Points on a hilly landscape, in no order, each with its height.
A ball rolls from a point to the lowest of its 2 nearest points, and stops where none of them is lower. Distance is the straight distance between rows; heights are no part of it.
J_606 (h 466): [ 96 102 127 127 106 125 105 170 141 144 114 129 117 157 142 157  82 103
 103 108 116 129 122 136 148 162 149 155 106 200  50]
J_246 (h 446): [ 82  95 108 122 146 158  51 135  71 140 109 118 131 168 130 155  81 137
 173 130 157  97 115 175  87 133 171  82  93 118 156]
J_404 (h 601): [169  84 152 116 117 127 212 137 143  98 139 170 153 153  68  86 185 131
 137 108  86 127 126 105 143 119  86 125 111 170  65]
J_408 (h 545): [137 147 123 177 105 154  99  93 100 124 140  85  43  95 163 130 137 144
 115 189 179 135 174 145 121 142 138 161 132  73 184]
J_546 (h 684): [144 154  76  76 185 157 134  89 149 110 117 179 194  99 114  89 146 152
 140 122 103 119  75  79 109 100 124  82 164 128 176]
J_559 (h 776): [119 163 128 144 108 128 128 119 160 115 118 156  89 139 153 128 104 109
  56 138 104 133 126 114 125 124 119 183 137 180  94]
J_588 (h 575): [128 139 117 105 152 141 137 108 122 130 116 112 142  97 116  84 162 178
 134 158 122 147 126  92 115 140 145  94 150  72 137]
J_512 (h 531): [117 149  71 113 160 199  79  71 124 110 101 105  99 133 155  89 171 184
 149 187 139 140 102 114 107 109 175 110 131  72 154]
J_786 (h 748): [115 120 141 121 109  97 164 133 142 131 137 169 113 136  72 155 104  76
  61 126  85 136 170 105 130 159 106 145 169 154  94]
J_331 (h 500): [159 117 107 149 106 137 103  98  95 128 159  93  51  98 136 108 114 184
 124 185 188 137 177 119 112 158 137 164 114  90 164]
J_651 (h 573): [139 113 140  95 108 116 173 113 117 136 129 159 165  77 106  64 171 166
 117 133 112 150 132  88 125 197  89  94 129 118 125]
J_952 (h 305): [184 107 175 168  85  93 199 131 150 115 172 170 118 157  73 122 175 107
 121 117 113 109 142 124 140 103  62 137 143 139 120]
J_498 (h 231): [135 165 133 131 122  94 164 174 146 156 126  73 139 121 188 178  95  55
 159  86 137 147 158 205 148 112 108 143 129  96 143]
J_473 (h 161): [125 138 132 115 146  87 156 164 147 154 129 109 158 114 133 192 102  50
 154  60 132 134 154 148 154 112 112 136 127 135 136]
J_830 (h 510): [169  64 127  85 160  82 126 146 152 138 160 144 146 118  45 142  93 149
 133 106 122 107 133  92 160 116 152 119 115 195  78]
J_918 (h 650): [ 84 135 171 203 100 127  95 134 103 150 134 127 138 113 157 123 157 145
 116 168 146 110 127 120 153 190 138 130 138 132 148]
J_94 (h 197): [130 139 141 139  71  85 161 190 131 145 129  92 131 135 183 171  90  57
 149  99 132 134 136 208 142 149  91 151 123 123 126]
J_98 (h 770): [139 123 130 125 101 103 160 121 162 118 131 159  69 160  90 150  86  95
  46 128  90 137 161 111 134 131 118 187 164 160  60]
J_954 (h 577): [ 97 152 153 183 139 113 108 154 131 155 146 139 179 129 156 156 162  96
 172  82 131  98  94 135 152 112 125 128 133 138 175]
J_957 (h 687): [159  83 106  76 143 150 170 119 140  91 120 186 174 145  56  85 136 159
 130 122  54 119 104 100 108 130 117  84 153 159  66]
J_459 (h 418): [125 133 125  95 172 131 124 131 157 139 113 133 182  84 129 100 160 152
 155 107 109 133 100  88 152 129 153 127 114 166  92]
J_770 (h 353): [ 88 125 126 157 130 131  78 154 108 126 111 108 132 201 144 178  66 119
 154 128 141  91 114 200 103 101 160  97 119 102 138]
J_507 (h 727): [143  99 114  84 137 136 148 125 132  95 116 171 139 170  76  99 112 154
  99 134  80 134 113 121 105 131 133 110 133 145  49]
J_34 (h 436): [159  94 124 158  98 108 103 138  94 146 170  63  83  89 148 144 106 156
 145 155 205 123 164 141 130 152 125 145  95 105 181]
J_110 (h 641): [129 144 156 161 145 126 115 111 122 119 132 133 122 153 103 113 153 170
 122 163 131 115 133 104 118 113 138  87 163  57 138]
J_577 (h 527): [102 182 142 163 154 131 110 128 156 157 123 130 167  97 179 145 177  96
 140  96 134 120 101 114 172 112 142 154 127 164 151]
J_367 (h 713): [ 93 133 129 111 125 123 147 112 119 119 121 163 140 127  75 134 121 112
  84 142  95 133 156 100 101 166 116 113 179 106 134]
J_362 (h 501): [183 139 101  85 161 132 123 109 135 111 121 113 120 120 125 115 106 155
 136 113 159 148 113 120 105  72 145 126  80 123 124]
J_877 (h 223): [129 131 125  96 107 106 143 138 113 126 124  91  54 146 106 139  56 122
  77 156 139 163 190 149  95 156 126 151 141  83  93]
J_300 (h 405): [115 160 126 106 113 143 152 115 122 132 116 154 155  81 177 102 151  96
 122 103 139 144  95 120 107 143  88 137  97 160 169]
J_969 (h 354): [122 132 110 108 184 118  95 128 163 148 116 131 155  92 113 146 119 134
 132 119 117 126 120  80 161 120 179 140 138 184  93]
J_922 (h 401): [101 152  88  96 128 178 115  87  92 110  91 107 101 147 141 114 114 129
 118 158 148 165 142 143  66 122 126  82 132  43 171]
J_126 (h 174): [100 121 109 133 129 129  92 130  98 134 126 102 113 109 132 161  97 106
 116 146 162 125 170 140 115 153 150 134 144 102 170]
J_641 (h 457): [181  75 140 108 140  66 173 158 155 136 160 132 137 105  62 140 117 116
 129  79 138 121 148  98 167 112 107 142 101 174 101]
J_529 (h 331): [120 170 112  99 119 152 134 110 100 117 105  84  83 143 157 128  99 100
 128 153 157 157 165 177  71 122  99 103 138  31 182]
J_387 (h 675): [124 153 175 170 103  78 168 151 126 155 155 120 158 112 133 154 156  85
 146 102 146 120 141 159 151 127  73 116 152  88 192]
J_403 (h 561): [108 153 102 161 146 156  72 106 132 127 130 106  84 125 147 137 127 157
 108 165 133 123 143 110 135 122 181 164 141 127 121]
J_32 (h 470): [123 178 138 136 127 126 140 115 135 152 125 138 159  70 187 109 177 106
 145  93 146 143  87 114 157 128 103 149  99 160 186]
J_125 (h 393): [189  93 165 120 108  71 218 143 145 125 177 153 142 118  70 134 157  98
 139  81 131 128 151 126 159 110  52 134 122 159 127]
J_721 (h 287): [113 127 108 107 161 120 101 129 133 142 129 130 137  90 105 154 103 118
 107 121 131 123 144  99 128 144 158 140 135 157 139]
J_157 (h 243): [ 86 156 126 110 149 124 151 156 153 134  97 142 157 161 132 179 115  57
 121  76  88 137 124 147 133 104 127 128 134 153 101]
J_153 (h 154): [117 132 139 217 110 132  85 162 108 125 134  84 104 158 187 177 113 111
 163 163 156  81 130 198 135 114 138 116 145  90 200]
J_348 (h 655): [117 102 169 140  95 113 168 137 110 125 142 177 161 140  81 108 156 125
 112 126 109 122 139 107 125 180  89  97 150 124 127]
J_597 (h 97): [109 110 122  78 117 110 144 148 109 126 105 117 109 164 109 152  55  92
 102 113 126 147 155 165  98 135 124 111 127  96 107]
J_740 (h 469): [157 111 148 108 110 123 139 144 131 120 127 129 127 123 154  95 134 145
 129 111 140 149  95 123 129 114 115 144  73 165  77]
J_438 (h 757): [123 174 130 153 110 125 128 119 150 126 125 120  94 130 159 152 108  90
  79 130 130 136 139 134 133 120 124 169 145 142 135]
J_987 (h 548): [166 129  87  93 185 150  77 101 144 120 125 133 120 120 134 115  97 170
 151 131 139 125  99 110 104  76 177 133  95 174 110]
J_634 (h 636): [151 161  64  62 204 161 103  80 143 122 105 130 162  78 123 105 135 143
 153 127 129 142  93  90 115  91 167 114 142 133 162]
J_256 (h 574): [143 132  57 114 182 188  75  72 129 119 126  81 112  89 126 106 177 179
 165 172 145 149 137 102 134 118 188 112 135  82 169]
J_985 (h 262): [103 126 135 178 117 106  95 188 106 137 126  89 139 177 184 198  82  83
 171 126 135  90 122 222 125 109 142 114 137  91 172]
J_258 (h 467): [ 86 153  80 102 129 207  91  84  98 105  88  90  73 144 162 104 120 154
 117 188 134 165 136 139  83 130 161 129 125  57 136]
J_372 (h 365): [147 112 115 151 131 130  80 125 109 136 153  81 110 118 141 143 131 159
 171 143 194 110 133 125 131 106 158 123  96 108 160]
J_112 (h 696): [168 111 156 139 130 100 146 133 115 121 149 116 131 169  87 110 140 171
 150 126 142 125 135 130 115 101 109  78 131  56 124]
J_972 (h 738): [106 197 153 160 108 120 150 129 151 147 114 108 107 117 174 154 133  78
  94 134 122 150 154 162 136 129  93 149 156 105 148]
J_914 (h 609): [109 115 108 157 146 117  70 124 119 124 147 133  63 158 102 153  72 166
  80 166 135 103 160 111 127 127 176 170 162 127 108]
J_798 (h 172): [164 146 171 167  98 118 170 110 163  97 148 168 125 171 117 108 180 123
 118 119  97 122 101 121 133  82  76 133 139 133 118]
J_345 (h 328): [120 141 135 100  96 138 171 124 132 109 115 175 143 118 157 100 135  89
  95  95 106 141  96 120 109 147  75 146  99 179 129]
J_465 (h 645): [189  52 122  68 140 141 223 120 141  86 126 184 156 146  40  87 138 120
 134 105  47 118 122 114 121 104 106 114 130 182  53]
J_346 (h 714): [135 187 182 151 118  94 187 124 154 155 137 112 119  98 158 130 175  93
 116 124 130 157 155 145 150 131  68 136 159  98 150]
J_648 (h 625): [113 131 157 162 131  83 138 173 121 156 153 125 185 147 124 170 147  92
 190  68 126 101 113 156 151  98  98 113 128  97 171]
J_83 (h 236): [119 108 138 116  97 118 144 139 121 107 118 155 113 204  97 157  74  94
  95 104  89 120 126 170 100 116 112 122 118 139  82]
J_738 (h 559): [175  66 108  71 148  91 134 139 134 130 147 129 129  94  57 112  78 172
 111 119 131 136 143  80 132 144 148 132 123 153  81]
J_187 (h 445): [186 131 134 127 122 121 114 129 136 119 143  88  82 120 158 108 114 157
 130 127 167 149 121 131 129  90 139 161  85 137 101]
J_285 (h 591): [161 147  73  69 208 182  86  87 158 109 105 140 155 108 126  96 119 176
 156 134 104 140  68 108 110  66 184 121 114 167 111]
J_704 (h 361): [136  74 155 104  91 104 190 146  99 104 143 156 151 216  63 154 106  81
 139  76  99 113 133 184 105 108  88  99 116 131 106]
J_49 (h 408): [ 87  99 120  97 132 130 122 145 140 138 107 162 152 125 108 137 107 103
  96 112  94 126 117  98 142 180 150 141 133 210  62]
J_411 (h 286): [120 141 138 175 123 143  84 139 115 135 134  82 122 139 176 142 155 144
 175 141 177 115 120 159 139 107 145 113 113  87 171]
J_160 (h 327): [115  81 143 100  98 131 180 139 138 126 114 171 156 113 109 106 143 103
  98 106  82 139 130  97 153 187 104 146 114 214  56]
J_946 (h 426): [ 84 182 142 192 133 153  83 121 152 126 124 143 124 166 160 149 157 129
 107 145 122  96  93 118 140  98 144 132 163 129 143]
J_75 (h 294): [124  96 139 134  79  93 125 186 110 137 138 108 128 170 158 170  55  93
 141 103 142 113 113 204 131 132 113 129  95 145 113]
J_447 (h 313): [118 170 149 153 126 143 138 110 156 118 127 164 145 152 121 109 179 136
 103 126  90 124 103 108 136 100 121 132 156 138 119]
J_24 (h 522): [111  91 124 106 134 120 104 156  90 136 122 123 173 162 116 134 100 134
 187  90 155 115 105 158  99 126 142  76  89 104 136]
J_298 (h 221): [125 118 125  80 134 143 184 125 151 107 100 198 168 111 118 101 154  95
 117  95  65 141 101 108 129 132  93 135 114 197  87]
J_833 (h 260): [111 132 123 129 119 138 122 139  95 127 114  74  92 126 149 159  96 102
 130 155 160 139 177 171 105 142 122 120 137  54 172]
J_870 (h 544): [163  87 176 131 104 113 173 154 141 123 146 145 156 130 115  81 186 164
 157 104 119 130  98  91 163 129 101 124  89 170  75]
J_568 (h 629): [168 126 109 103 156 137 130  94 140 134 131 118 150  65 119  57 164 230
 147 168 133 133 122  81 142 140 164  98 158  96 127]
J_502 (h 325): [ 76 159 129  90 141 153 152 145 134 114  89 152 176 162 150 125 126  89
 143  66  86 149  84 150 108 105 110 119 101 154 110]
J_820 (h 456): [114  83 137 104 134 100 136 171 105 131 131 137 170 172  90 159  92 100
 168  69 126 109 121 163 114 119 125 102 101 132 106]
J_41 (h 552): [145 112  67 120 140 176  79  69 102 120 146  88  68  80 137 100 157 187
 149 188 179 143 169 104 114 144 168 137 117  75 183]
J_338 (h 509): [100 165 119 188 143 169  56  91 125 127 129 136  98 126 168 120 162 166
 117 190 145 104 107 106 137 117 173 147 143 133 167]
J_20 (h 390): [139  98 161 138  72 104 137 165 117 134 135 121 127 158 146 120 113 121
 136 111 134 128 109 165 134 140  97 135  91 154  88]
J_71 (h 588): [120 143 146 182 110 129  91 108 126 140 142 161 117 105 143 106 154 162
  98 166 148 105 113  91 134 165 142 143 138 155 160]
J_192 (h 626): [ 72 150 158 210 119 154  83 114 111 150 120  90  86 106 182 149 163 141
 118 199 147 115 161 130 163 180 145 148 152 100 161]
J_598 (h 592): [ 83 138 132 221 103 166  60 108 107 126 124  94  46 122 190 149 141 131
 113 209 150 100 161 149 152 150 153 163 151  96 197]
J_859 (h 494): [119 122 141 109 133 125 140 132 126 146 120 119 181  81 121  87 175 178
 145 121 112 142 113  76 155 175 131 102 126 135 115]
J_872 (h 676): [151 129  90 123 149 155  95  85 130 147 131 122 136  45 135  64 167 224
 131 173 131 135 118  66 145 169 168 138 152 131 116]

Call two points neighbours if one is among the 2 nearest of the other. Go from one point of each pair to the other, from neighbour to neighbour, staying as low as possible. Name the highest point that can't be avoided.
J_298 and J_187: J_740
J_126 and J_153: J_24
J_94 and J_473: J_498
J_94 and J_298: J_345
J_597 and J_126: J_833

Two balls start at each pair of points below. Name the first point that both come to, or write never.
J_957 and J_786: never
J_634 and J_256: never
J_367 and J_438: never
J_598 and J_41: J_331
